Points on a hilly landscape, in no order, each with its height.
From any point a ball rolls to the lowest of the 3 points nearest to it. It stops when none of these is lower. Distance is the straight distance between rows; heights are no part of it.
(457) h=1.40: [-21   6  20 -28 -25  -8  24  65 -40   5 -25 -30  27   1   1 -36  53   5
   6 -15  -2 -49   0  52  24 -19  24 -17 -11  -4  17  29]
(1283) h=7.19: [  3 -42  66 -49  10  18  20  47  96  54  -8  34  42  25  -4 -17 -32   5
  13 -47  30  10  -9  -5  24  -1 -12 -32  -1  39  23 -46]
(334) h=2.08: [ 72  12 -55 -22   7   4  39   2 -10 -20  -8  23   9 -16  15 -27 -26 -23
 -32  67 -44 -25  30  68  26  -8 -13 -30  11   9 -20 -16]
(1143) h=1.75: [-32   1   8 -20 -13 -57 -38   4   4 -13 -30 -21  22 -23 -36   2 -19  18
 -15   2  12 -30 -22   2  38  21 -12  -4  11 -14 -15  28]
(1061) h=2.64: [  4  23  38  13  15  -5   9  56  24  42  15 -70 -39 -10   1 -24  10  11
  18 -11   9  46   2 -18   3 -12 -17  11   1   8  58  16]
(177) h=2.05: [-30  10  -1  30 -21   4  29  34 -23 -10   3  10 -87  13  13 -38  50 -10
  16  31   6  -6  73   8  11 -16  -2  14   4  -4   3  24]
(1035) h=1.76: [ 65  -8 -76  19 -21  10  10 -62 -35   3 -14  -9  12   1 -18 -36  55 -25
 -18  69 -37 -13   0  88 -32 -33  48 -15  -6   7 -21 -12]
(331) h=1.96: [-30  34  -9  35  -5  31  59   1 -67 -38  45 -37 -33  16  -5 -21  62   2
 -11 -12 -44  -4  37  27  -6 -17  15 -33 -10  20  24  -6]
(222) h=2.41: [-67   2  45   5  44 -39   2  48  -3  -5 -15 -64 -38 -12  -5 -10  -6  18
 -13  31  10  23  43 -15  14  -4 -11 -10  53 -20  24  35]
(101) h=5.92: [-32  -1  34 -21  -7  23 -18  15  77  47  29  28  27 -22  -8 -48 -30  19
 -29  -3  14  39 -30 -31  50   2 -15 -39   7  25  50 -18]
(695) h=2.01: [ -5  47  -7  46  36  20  16 -53 -38 -47  10 -18  -7  52 -11  15   9 -54
   7 -30 -18  -2 -16  17 -14  42  16  14  31  51 -40   3]
(1313) h=4.20: [ 30 -53  35  23 -54  47 -21   1  32  28  14   1  46 -36  20  24  39  55
  26 -61 -35 -17 -12 -68 -24  -5  46 -15 -36 -14  27 -23]
(406) h=3.66: [  5 -33  -9   8  10   9  -2  25  24  -8 -43  60 -27   9 -52 -11 -56   7
  15  24  16  17  27   1  29 -22 -14   9  -2 -14 -49 -55]
(1408) h=2.11: [ 32  -9  28  18  24 -13 -11 -21 -11 -40  10 -14  22  25  36  32 -47 -35
  27 -63  22 -14 -14   0 -21  26  50  18   2  37  19   8]
(1455) h=2.78: [ 11  -2  11 -19   2  23   4  38  47  40  -3  19 -36  -5  38   3 -41  12
  64  -5  -4  18  23 -22 -21 -36 -18   8 -19  10   3  -7]
(1142) h=4.14: [ -7 -36 -16  10 -40  61 -21  -6  51  30   6  34  10   4 -20 -23 -19   3
  17 -20  21  40   2 -41  12 -17 -51  14 -10  16  17 -24]
(1045) h=3.03: [ 21 -23 -52  16  -4  16 -58 -72 -15 -34 -35  49   6   5 -23  44  -7  -3
  13 -35  25  40 -21   4  -7  -4  20  28 -34  -2 -56 -29]
(1236) h=2.57: [-33  18  53  -4 -19 -25 -28  34   8  27  13 -81  -8 -34   9 -13  25   7
  -9   1   5  27   7   7  -2   6   6 -12  26 -22  51  31]
(913) h=4.68: [-19 -14  25 -19 -26  26 -34  49  67  31  43  -2  27 -41  11 -14 -14  37
 -25 -24  -5  24 -17 -49  21   7 -32  19 -23   3  53 -37]
(88) h=2.52: [-24  10  33  37   9 -29  -2  53  46  18  19 -42  -3  -5   6  19  -8  -7
 -11 -18   4 -17 -27 -22  15   1  37  -2  34  10   2  22]
(1079) h=1.87: [ 26  -5 -57   6 -44  30  44 -80 -55 -25  15 -13   4   4  12 -27 100  -1
   7  15 -21   3  15  24 -45 -36  23  -7  20  11 -22  36]
(377) h=6.48: [ -6  31  10  54   4   9  -9   8 -11  53  33 -36 -20  -7  -3 -14   6 -18
   6  28  38  35  17 -36 -10  31 -22   7   5 -38  24  33]
(358) h=7.77: [-39  19 -18  18   3  11  16  12  66  20  32  56 -11  22  -2 -15 -51 -11
   8  31  41  60  -3 -12  11  21 -55 -10  13   0  10  14]
(1520) h=4.32: [ 35 -40  12   7 -44  34 -38   7  49  33  26  -4  51 -39  -2  10   8  30
   2 -52  14   6  -6 -59 -10   7  -7 -24 -20  20  51 -31]
(1263) h=1.63: [ -1  10  38  12   9  10   1  62  41  32  55 -68  10 -22  44  -7  -2 -34
  53 -35   7  31 -32 -19  10 -21  24   7 -20  19  50  15]
(193) h=2.84: [  3  -2 -36  27  14 -34 -17 -66 -17 -26   7  21  17  45 -35  38   7 -48
  21  -5  11   9 -34   7  -3  16  11 -11  -8 -16 -26  25]
(558) h=3.22: [ 63 -38  36  16   3  24 -20  25  14 -15 -54  52   3  15 -29   2 -22  21
  14  -3  33  19  14  -1   3  -6   7  17 -12  12 -47 -58]
(688) h=1.03: [ 62  43  25 -16 -40 -29  14  22 -78  -3   0 -39  48  -6  45  -7  20  -7
 -20  -1   1 -31 -29  32  24 -18  50 -47  53  15 -12  30]
(1055) h=1.55: [-13   2  46  43  24 -30  -6   2 -30   9  12 -53  18  39  20  17   6 -16
  -3 -51  -1 -16 -11  -7  -8   3  49  -1  -2  21  14  42]
(1473) h=2.22: [-28  -4 -60  12  26 -55 -35 -43 -12  17  -2  17  16 -12 -52  -4  -3  -7
 -39  46  -9 -17 -29  27   9   2 -21  10  13 -26 -26 -17]
(1178) h=1.73: [ 23 -43 -33  -8  -5  25  -3 -94  -3  -9 -19  43  -6   3  20  46  41   7
  16 -42  -8  10 -15 -28 -44 -22  42  15 -15 -35 -39  29]
(840) h=1.99: [ 26  -1 -21 -14 -14 -26 -45  15 -13  -6 -23   9  56  -4 -29  33 -13  18
 -18 -14 -11 -23 -43  10  36   1  39 -14  19  -9  23 -24]
(609) h=5.59: [-24  -2  -5  55 -35 -17   9 -12  -5  59  20 -29   9  28   6  25  18 -32
   0   8   9  -2  -4 -30 -14  19  22   6  -2   6  12  47]
(727) h=0.44: [-12 -35  27  25 -15 -25 -10   8  14  14  43 -63  -6  -9  44  43   4 -32
  35 -32  10  44 -29 -16 -27 -14  13  32 -12  22  48  35]
(315) h=2.55: [-39 -11  27 -46  -3 -26 -48 -10   7 -18 -14  17  18 -29 -16   7 -59  25
 -30  50  -7  10 -39  -1  50   2 -41 -11  23 -26 -22 -37]
(964) h=1.89: [-35  45  90 -37  19 -34  43  71   0 -46 -20 -23  -4   3  -7 -43  19  37
   0  10 -13 -38  20  67  48 -12  10 -22  14  15  27  22]
(6) h=5.01: [ -8   4  46 -31 -23  44 -13  48  85  71  25  24   2 -18  -2 -17   6  40
 -10 -45  -6  42   2 -10  16   2 -28  -1 -24  32  84  -9]
(796) h=1.84: [  50   11  -94    1   10   37  -24 -100  -21  -22   -6   32    2   23
  -10   27   51   13   -8   16   -3   25  -33   42  -36  -35   38  -32
  -24    0   -5   -8]
(1113) h=1.91: [ 10 -31  49   3  11 -52 -26 -10  30   7  55 -50  42  12  54  -1  -8 -39
  55 -75  -5   0 -19 -37 -27 -10   7  35 -11  60  13 -11]
(1173) h=1.83: [-29  -1  -3 -23 -10 -12  20  26  -4 -20 -33  10 -27  -1   1 -25   4  23
 -23  52 -21 -26  48  43  28  15 -38  -1   1 -18 -21   6]
(1059) h=4.93: [-29   0  52 -54 -47  23 -19  39  60  29  -9  21  40 -41  18 -32 -30  57
 -10  -2   3 -17 -17 -25  31 -13 -34 -21  22   2  20 -44]
(58) h=3.80: [ -7  13 -32  51   8   7  10   7 -43  -1   5 -26 -56  12 -16 -40  36 -14
 -45  62  -9  43  50   1 -16   8 -54  -1   7 -58  -1   1]
(879) h=2.06: [-33  -1  38 -14   5 -35  19  53   1  -4  -9 -32  -9 -25   1 -19  -2  30
  -1  46  -1 -17  39  16  21 -42 -14   8   8 -27  22  18]
(615) h=1.52: [-28 -20  12 -79 -36 -37 -37  35  -1 -48 -22  32  16 -31  12 -34 -13  61
 -42  32 -33 -31  22  59  48 -25 -13  -2  -3 -11 -13 -48]
(96) h=1.88: [ 63  33 -24 -23 -14 -25  11 -15 -37  -4  -4  -4  39 -15 -16  29  26  -8
 -13   2 -24 -43 -24  35  -4  -8  37 -44   9  -7  -5   2]
(1196) h=2.24: [ 12  13 -56 -16  56   0  62  -5 -29 -46  -3  38 -28   9 -53  38 -34   0
 -30  62 -39   7  36  61  25   6 -55  -3 -26  -1 -10 -24]
(301) h=2.17: [-12  14  21  67   3  13  -3 -29 -43  -7  30 -25 -22  27   8  16  66 -17
   2 -60 -16  21   9 -26 -61   7  45  -2  13  30  29  30]
(1346) h=4.87: [ -1 -40 -21   7  32  14 -19 -42  17 -11  12  32  16   0  59  48 -24 -40
  27 -30  29  17   3 -58 -32 -24   3  21  -9 -34 -11 -14]
(1215) h=1.82: [  4 -11 -53  -5  29  -9  83   5 -17 -38  19 -13 -39  13 -50 -29  38  13
   5  41 -20 -14  33  55  18   5 -25  11 -14  12 -61  -4]
(109) h=1.98: [-15 -27 -22  51  23  29  20 -66 -22  -5 -10  -9 -20  32  44  31  44 -45
  -8 -57   5  16 -25 -21 -58  29  -5  11  15  -8 -25  60]
(1523) h=1.92: [ 49  15 -66  -2  15 -16 -36 -45 -38   0 -17 -16  35  23 -47  -7  16 -35
 -39  35 -26  17 -62  49 -19 -27  10 -28  29  -2   1 -19]
(1103) h=2.54: [-26  11  49 -19  22 -42  18  37  72  15   1 -36  -5 -17  24 -20 -45  21
  28  17  -9   3 -34  -5  42  20   5   5   9  14   9  12]
(863) h=1.85: [ 48 -44  57 -13   0  23 -20  25  11 -21  -9  18  28 -15   8  31 -57   4
  19 -42   4  10  12 -62   9  13  51 -17  11  27  30 -48]
(219) h=2.80: [-11  -5 -58  -1  28 -41  22 -40 -10 -18 -24 -12 -21 -13 -54 -23  -5  16
 -54  81   1  33   1  39  -6 -20 -74  17 -14 -31 -18 -31]
(238) h=1.15: [-12  39  39 -24  21 -13  18  14 -49  -7  -6 -45  26   8 -21   2   5 -14
  -7 -22   8 -29 -34  28   0  36  44 -27  31  11  -6   3]
(835) h=1.34: [ -5 -25 -13  10  32  31   9 -29 -41  -8 -23  14 -29  -6  35  38  43 -21
  49 -30   4  21  31 -17 -51 -11 -11   1 -53 -13 -17  37]
(1239) h=2.23: [ 15 -16   1   6  21 -38 -29 -23 -10 -16  -7  16  21 -17  -6  16 -12   1
   3 -32  11 -18  -7 -32 -13   9  46  -2 -21  13   7  -2]
(1305) h=1.62: [-43  29  14 -47 -24 -25  -6   0  -4  -1 -31  -5 -20 -44   8  -7  -1  57
 -67  63  -5 -19  22  24  25 -24 -59  13  24 -14   1  12]
(1246) h=1.51: [-50   7  17 -44 -41 -32 -32  10 -16   7   1 -10  -4 -39   3  -7  18  48
 -57  21   4 -35   3  -1   4 -14  -8  11  22 -44 -36   7]
(348) h=2.87: [ 32  -8  -3  22   1  12 -18 -11 -25 -29  -6  50  15  16 -22   4 -30   2
  29 -31  24  11  -3 -33   4 -16  31  28 -29   4 -41 -48]
(1502) h=3.14: [-11 -31 -17 -21 -28  29  -4  22  23  29  35  29 -28 -19   0  -2 -20  29
   7  14  23   2  28 -56  -6 -10 -39  -8 -32 -20  14 -10]
(1265) h=3.40: [ 66 -15 -10   8   1   1 -31 -30 -57 -13 -44  38  13   9  20  26   6  21
   4 -31  -2  33 -42 -21  26  -5  70   6   3  17 -12 -46]
(809) h=1.95: [ 73  37 -32 -16 -38   5  21 -33 -40 -17   0   2  18  -3  21  36 -27 -18
 -16  -5 -12  -8  -3  21  -2 -29  49 -36  36  28  19   2]
(832) h=2.37: [ 17 -36  36 -30  38  10 -11  -8  60 -18  -2 -10  17  -9  85  23 -19 -14
  42 -46 -21  -5 -24 -44 -22 -27  15  18 -27  31   2   0]
(1370) h=1.32: [ 44  45  -6   9   1  10  27 -26 -57  -8  10 -31  11  20 -25 -27  12 -34
 -14   8 -28 -23 -48  31  19  27  28 -14  48  20 -51   6]
(246) h=1.08: [ 34  40  52 -37  20 -29   9  40 -78 -39 -15 -23  14 -12  40  22 -22 -22
 -12  -5   6 -27  -5  57  20   0  40 -24  30  27   2  20]
(221) h=2.60: [ 41 -19  30 -27   3   1 -43  14  -8 -14 -32   7  68 -21  27  45 -22  14
   7 -74 -30 -33 -30 -53   0  25  54  11 -11   1  47 -33]
(1151) h=1.23: [-18  40   0  20  55  -3  78  24 -22 -60 -15  -8 -35  23 -27 -28   3 -19
 -42  29 -36  17  15  21  32  40 -29  11  38 -20 -45  -8]
(951) h=1.22: [  7  29  51  -2   5 -37  10  13 -55  13 -13 -38  25   1   6  13  34   4
 -21 -30  -2 -32 -11  22  -3  -3  66 -29   4  -1  37  16]
(1402) h=4.42: [ 38 -49  35  -3 -10   9 -34  42  10  11 -21  29  25 -27 -12 -20   9  50
  18 -23  12 -42   4 -32 -10  -8  27 -50 -16  -3  44 -48]
(629) h=1.64: [-32   7 -31  13  -7 -41 -37 -40 -22  55 -14 -11  14 -32 -44  15  37  12
 -42  18   5 -38 -41  12 -20   7  15  36 -10 -26  14  42]
(689) h=3.39: [ 67 -51  33  29 -10 -12 -46  22 -31  -2 -12  19  55  -6 -30  19 -28  23
   0 -46  30  21 -40 -44  35  14  74 -25  19  -8  29 -37]
(1078) h=2.27: [-36  23  73  -9  -6 -21   0  57  41  18 -15 -43 -22 -20  16  10 -15  24
  28  -2  12 -20  -4  -6   7 -18  19 -16  18   4  21 -10]
(1117) h=3.74: [-19 -21 -61  12 -33  19 -24 -41  13  41  56  18 -14  -3 -11  -2  20 -18
  21   7   2  23  -3 -27 -12  21 -15  -6   3 -29  -8  19]
(545) h=8.56: [-11  -7  32   2  -1  12 -41  21  67  11 -14  42  41  15 -26 -32 -32  15
   1  -8  47  16  -5 -12  52  31 -76 -11  50 -11 -23 -49]
(1500) h=1.41: [ 15  -7 -24 -24 -40 -31  -4 -11 -24 -20 -22   2  47 -41  -5 -10  40  75
 -23 -43 -21 -40 -11 -21   1 -26  57 -16 -37  -1  29   5]
(546) h=1.17: [ -1   3  38  15  11 -24  -1  24  -1  24   3 -50  -8 -14   7  14  41   0
   6 -20  -5 -13  24 -32 -11 -33  41 -12 -49  24  58   6]
(792) h=7.18: [ -8  46  -6 -24 -10  37  -5  41   5  34  18  -7 -15   6  -5 -25 -13  -7
  31  29  32  45  35  -3 -22  29 -50  11 -15 -18  23  31]
(1499) h=3.38: [ -1  18   9  52  23   5  22  23   0 -16  19  -7 -66  47   5   6   3  -7
   4   8   2  26  52 -22 -13  28 -17   5  15  -5   0  26]
(1435) h=0.47: [ 36 -40  12  19  -6   1 -30 -20  41   8  -4  -4  41  18   5  32 -50 -12
  33 -52   9   9 -15 -56  21  24  26 -24  -3  21   5 -51]
(1511) h=2.92: [ -6  14  10 -45  -1  14 -20  27  42  35  17  -5   6 -38   2  -8 -24  31
   6 -13  28 -43  13 -26  -8  11   9 -21  -6 -39 -12 -15]
(1108) h=1.46: [-21 -15 -18 -60 -60 -29 -21  10 -12  -1 -25  -8  36 -56 -17 -40  38  43
 -38   3   7 -44  15  24   6  -9  15   3 -18 -15   2 -10]
(1422) h=4.33: [-15 -14 -27  34  -7  -6  11 -35  15  39  26  25   3   5   5  11 -23 -37
  31  -5  26  23   2 -23 -18  39 -22   7  -4 -28 -18  22]
(127) h=2.32: [-12 -18 -33  40   1  15 -20   4   8  24  39 -11   5  22  49  24  14 -34
  34 -21  -5  59 -12 -46 -44   3   6  24   2 -10  18  28]
(290) h=1.97: [  77   -1  -64   -2   -4   28  -22 -103  -55  -55  -20   42   10   38
   12   13   -6  -17    2  -30    4   24  -13   46  -29  -60   14    4
   12   12   -9  -11]
(788) h=3.63: [-24  22 -48  41   2   3  11 -18 -36   8  -5   2 -63   6   7   4  46 -23
 -10  41 -16   2  33 -14 -39  31 -30  43  -4 -31  -3  18]
(508) h=0.82: [  2   0  -8  40   9  25  22 -15 -44   3   2 -21 -15  10  -6  34  61 -10
  20 -13 -27 -11  -2 -38 -35  -2  34  13 -25 -23  31  61]
(1158) h=2.58: [ 11 -59  34 -13  14  14 -19  18  62 -17  39  26  37  34  41   1 -84 -26
  28 -20  38  19  -8 -34  14  -1   8  16  -5  30  -2 -16]
(1038) h=3.42: [-40   5 -15 -13 -28  -8 -44  -9   7  39  35   3 -10 -24 -17 -11 -27  21
 -44  34  22  27   4 -26  11 -15 -46  19   2 -14 -21 -36]
(619) h=1.50: [-14 -19 -11 -19 -35   1 -32  30  -2  16 -12  33   2 -39  12 -44  43  38
 -68  19 -12 -50  33 -16  24 -43 -23   1 -15 -12 -11   6]
(237) h=3.07: [ 49   1 -12 -25  20   5 -48 -39   5 -64 -36   7  19  27  72  22  -5  17
   3 -73  11 -35 -16 -11 -20   0   7  21  10  14  26  21]
(297) h=3.41: [ -4 -29 -22  22 -31   6 -31 -24  25  42  20 -11  52  10 -15  18  12  -3
   5 -23   8 -32 -41 -65  -1  11  33 -20 -12  -8   6   0]
(172) h=2.26: [-35  -3   6 -15  24  11  10  27  19  -9 -12  27  -6  15  -6   1 -50 -11
  23  45  11 -24  35   7   4   3  -8  14 -16  -8 -29 -15]
(972) h=2.46: [ -8   1  30 -10  46   1  16   7  -1 -27 -14  -3 -10   8  39   2 -28 -25
  12 -14 -10 -25   1  -7 -17  -6  32  13 -14  30  16  -1]
(693) h=1.79: [ 34  -4 -86  -3 -23  40   9 -98 -20  -6  -1   4  15 -14 -12 -10  88   1
  -1  35 -32 -10 -17  82 -37  -7  38 -12  -4  -3 -34  19]
(476) h=3.34: [-18   2 -20   7 -17 -14  -8  -2 -13  31   2   0 -55  -7  -1 -25  18 -21
 -47  37   4 -29  23  -6 -27 -10 -49  40  12 -46   3  14]
(533) h=1.80: [-34  32  24  10  47 -35  68  41 -17 -50 -25   1 -41  31 -39  -4 -24  -3
 -31  22 -20  -7  19  39   4  20 -30  13  32   4 -27   1]
(182) h=1.81: [ 20  13 -11 -59 -15 -34   1  34 -36  -2 -12   4  16 -26  -1   2 -29  11
 -10   2  -4 -46  -9  44  24  -2  13 -26  -8  -2  14 -12]
(1503) h=4.09: [-26  -6 -23  24  32  42  29   2 -27   1  35   4 -60  25 -19  25  18 -23
  24  29   1   0  48   6 -22   6 -37  32   4  -9 -45  37]
(295) h=2.30: [ -8  21 -56  51  13  -4  23 -31 -19  -7   6  19  -7  -4 -46  12   5 -34
   0  19 -29  -6 -12  29 -12  49  -1  -4   6   8 -25  12]
(87) h=4.00: [-20 -46  26  39  54   4 -14 -23  23 -59  -9  29  22  15  45  11 -75 -60
  21 -31  20  18   4 -18  -4   5 -23   4  -8  13 -43  26]
(849) h=3.79: [-14 -16  -7  28  14 -30   4 -11  39  -2  -9  29   2  22 -48   2 -30 -23
 -10  44  14  13  -1 -13  25  -1 -32   2 -11 -12 -48   1]
(60) h=3.97: [ -2 -41  -1  10 -28  16 -14 -27  22  39  24  -8  21 -21  42  34   2   5
  34 -53   9  14 -24 -65 -30  11  29 -19 -36  -8  17   7]
(820) h=2.53: [ 54 -16  57 -25  12  23  -3  15 -20 -49 -33  51   6  16   4  11 -55  36
  20 -18  24  -6  36 -26  -6 -13  35 -18  -6   7   9 -51]
(1083) h=2.73: [-26  20 -28  47 -11  33  40 -50 -35  -9  26 -22 -34  44 -22 -11  64 -12
  14 -14 -17 -16 -25  29 -51  28  39   0  30  26  -6  20]
(1479) h=1.78: [-11 -19  51  11  -2   2  10  18  44 -13  14 -45 -34 -11  75  15  17 -25
  34 -16  18  -1  24 -35 -37 -47   7  32 -40  33  16  -5]
(958) h=2.25: [ 45  15  56 -34  14 -17   6  50  76  24  30 -13 -10 -13  38 -26 -30   3
  40 -33   7  24 -14 -44   0 -39  -1  27 -39  44  31 -19]
(795) h=1.71: [ 23   8 -29   4 -41  -1  23 -40 -11  31  -6 -20  26 -16 -33 -24  71  29
   0  18 -15 -44 -34  54  -5 -21  52 -15 -18  -6  -1  36]
(251) h=5.16: [-11   0  16  48   7 -17  45   9  44 -15  -4  20 -39  23   1  -1 -34 -32
   8  41  19  44  34  -4   3  58 -59  18  28   5 -32  35]
(746) h=3.36: [ -5   5  17  -4   7  40  12  29  17  12  17  14 -69   4  36   6 -20 -14
  67 -20   0  46  43  18 -35 -33 -56  18  -7   8 -10   4]
(501) h=3.90: [  8 -55  -1 -17  17  50  -3 -12  41   7   4  27  -7  14  20  21 -58 -22
  41   7  11  23  27 -44   7 -23 -20 -29 -15 -21 -37 -36]
(950) h=4.40: [ -17   10   -6   13   24  -10   20  -32    8    3   -9    9  -58   -7
  -27   -8  -23  -37  -37   72    3   37   27    4   19   24 -100   29
   34  -36  -21   22]
(75) h=2.88: [ 55   5  16 -20  14   3 -32 -45 -22 -48 -48   7  43  -8  56  50   7  17
  15 -63  -6 -12  -1 -21 -16   1  42   5 -27  11  30   2]
(779) h=1.57: [  6  14  -8 -26   4 -65  11   6  -4 -26 -16   9  10 -12 -33  10 -23  -9
 -24  13 -11 -13 -11  63  20  24 -56   6  19  -3 -31  -1]
(1116) h=1.59: [ 41  -2 -49  25  31 -11  37 -59 -51 -24  -4 -26 -20  46   7 -27 -14 -37
 -20  45 -54 -12  -1  33 -33  11  -1  -7  49 -16 -57 -40]
(842) h=3.06: [  0 -28  -7  -1  36  52  33 -27  14 -43 -30  62 -46  43  12  33 -44 -49
  37  25  22 -16  56  19 -11  -8 -36  14 -26  14 -40 -16]
(1121) h=3.60: [-28  51  40  11  11 -12   2  33  -7  17  -9 -70 -76  -8  16 -50  -3   5
 -22  35   0  47  51  11  15  23 -59 -45  52 -22  46   2]
(1039) h=1.93: [ 11 -41 -54  -8 -24   3 -23 -55 -20   9 -27  21   5   5 -10  20  45  28
  16 -13  -9 -12 -29 -36 -18   2  54 -14 -50  -9  11  27]
(934) h=1.86: [-29  13 -75  18 -19   2   4 -63 -15  29  -2   4  -9   7 -49 -16  71 -30
 -52  46 -28  -4 -51  44 -33  27   0  31   8   8  -5  -6]
(175) h=5.54: [-14  19 -21  -1   6  49  10  38  28 -10  47  76 -15  49  18  13 -10 -54
  58  23  17  81  37  -1 -14  23 -44  15 -15  16  15  36]
(40) h=1.33: [  1  14  -2 -24 -26 -13  15  25 -32  16 -10   0  15 -44   4  -6  47  21
   4  -6   8 -51 -21  -6  -5   0  50   5 -20 -17  16  37]
(895) h=1.53: [-24  18 -10  16  -9   2  35  21 -35 -14 -11  -5 -22  11 -25 -31  38  -9
   2  15 -17 -16  37  34   5 -24  20   3  -7  11   0  25]
(28) h=1.58: [ 31  68  12  10  18  17  44 -25 -46 -18  -1 -52  13  33   5 -12  20 -45
 -19 -57   3   3 -28  -2 -18  17  14  -2  26  45  -7  19]
(1301) h=2.20: [ -8 -22  -1   9  -8  25  -7  20  53  20  10  16  27   2   2   1 -39  26
  18 -20   4 -21 -12 -31  16 -16  12 -21  -3 -15 -13 -17]
(1243) h=3.58: [ -4 -17  47 -39 -16 -22 -67  45  27 -19 -28  10  11 -10 -18   1 -63  55
   3   2  17 -16   0   4  54  -8  -2 -28  44 -32 -17 -49]
(1436) h=2.00: [ 45  27 -42 -10 -26  38  82 -30 -31 -29  15  31   6  11  14 -20  45 -34
  -2   3  -8 -20  36  59 -11 -30  -2 -33  -2  19 -54  -6]
(1177) h=1.72: [-38  56  31  -5  22 -14  44  55 -63 -16  -1 -25 -29  12 -45 -21  35  -1
  -1  15  -8 -14  22  23  32  -5  -5   4  21  12   0   4]
(831) h=1.90: [-39  25  53  18  54 -16  32  28  16 -18   1   1   9  30   2  12 -47 -50
  11   6   7   1 -23   4  20  43 -28  24  26  13 -24  42]
(1154) h=3.01: [-35  17  11  -8  23  29  35  -8  27  -1 -16  28 -71  14  16 -14 -26   1
  14  70 -28 -11  35  19 -14  16 -47  15 -41  -4 -10  22]
(1304) h=1.31: [-12  23  15   2  28 -39  29  17 -16 -14   0  -8  18  23 -33  23 -32 -31
 -12   7 -13  -3 -32  47   6  45  12 -18  17   5 -30  22]
(1034) h=5.05: [-30  28  31 -21 -27 -10 -27  56  39  58  47 -22   5 -19  12 -41 -27   8
 -27   4  25  21 -28 -33  17 -27   5  28   3   8  37  15]
(1463) h=1.67: [ 18  19 -63  -3  -5   0  37 -21 -44  23  14 -10  12   3 -29 -30  43  13
 -30  31 -29 -39 -12  59   3 -18   7  20 -10   4  -9  15]
(528) h=1.74: [-26  16 -83  21 -12  22  28 -56  -8  22   1  26 -27 -24 -24 -28  85 -11
 -36  32  -6 -18  11  50 -17 -28 -42   3 -22 -13  12  15]
(1539) h=3.62: [ -6 -48 -67  -6  -4  82 -19   9  28  19  -3  33 -16   9 -12 -11 -10  26
  27   5  26  19  21 -37  -5 -19 -39   3 -22 -21  10 -33]
(704) h=1.44: [-41  29   4 -29 -32 -57 -23  10 -30  30  -4 -59  19 -28 -15  11  39  31
 -31 -26   8 -53 -23  17   5   3  20  10   4 -14  18  21]
(1288) h=4.30: [ 35 -49  38 -17 -22  54  16  27  45  33   1  -2  54 -41  28  11  33  39
  32 -19 -18 -27  10 -54  13 -20  32   5 -37  19  42 -43]
(321) h=3.27: [ -8 -14 -71 -12  -4  12 -19 -28 -17  -3  -4  43 -22  -9 -24  11  -3  23
  20   2 -13  -5  19   8   0  -2 -10  13 -32 -23 -23 -34]
(1268) h=1.77: [ -2  42 -11 -39 -27 -62 -29  14 -33 -20 -23 -35  57 -18   7  29 -12  35
 -19  22 -12 -23 -29  76  30  21 -14   1  35 -17 -12   3]
(328) h=3.13: [-12  -1 -52   1   5  -7  11 -27  -3   7  -2   9 -54   2 -16 -28 -16  16
 -29  84  -7 -28  50   7  10 -24 -97  37 -24 -35 -18  15]
(901) h=3.02: [-20 -11  51  31  31 -51   6  22  40  15  32 -18   3  33  33   8 -37 -34
  13  -8   2  21 -31 -10   1  13  25  24 -26  39 -10   4]
(487) h=5.08: [-55  24  45 -69 -49  18 -25  33  30  19   2 -11   5 -53  11 -15  -9  56
 -31  22  29  40 -15  -8  -1  12 -17   3  16 -32  11 -22]
(1348) h=1.94: [ 50  30 -39 -13  27  -2  22  -1 -33 -26 -18  19   6  16 -62  38  -5 -23
  -3  12 -31 -13  -1  46   7  35 -15  -4  20  -7 -35 -23]
(939) h=5.84: [-35  44  28 -33 -37  20 -46  47  41  40  36  32   3 -17   8 -54 -17  24
 -40 -23  32  51 -34 -33  10  39 -43  34 -14  -2  34  14]
(93) h=6.23: [ -5 -24   3  17  20  16 -29   4  57   3 -20  60  10  26 -42 -10 -59  18
  19  -7  45  43   3 -49  48  -2 -23 -18  23  28 -21 -66]
(313) h=2.76: [-61   0  63  14  24 -42  16  55  31 -16 -11 -90 -61 -13   7  -4 -20  24
 -20  -2 -28  12  25  23  42  24 -17 -36  31  -2  35  15]
(1252) h=2.69: [ 33 -19 -54  22  23  26  -4 -74 -42 -43  -6  23  -4  29 -26  33  14 -36
  10 -10   5   8 -22  38 -37  36  11  11  -9  25 -37  -8]

Where does a ball stop that starts at each point below?
(1268) | (688)
(796) | (895)
(75) | (688)
(1045) | (688)
(193) | (688)

Call two points neighbours if one is among the 3 nearest of the other. Go from one point of each pair to the other, from neighbour to neighbour, staying as low as possible. Name the highest point that can't be avoided.
(508) and (546) | (1039)
(895) and (1151) | (1177)
(546) and (688) | (951)
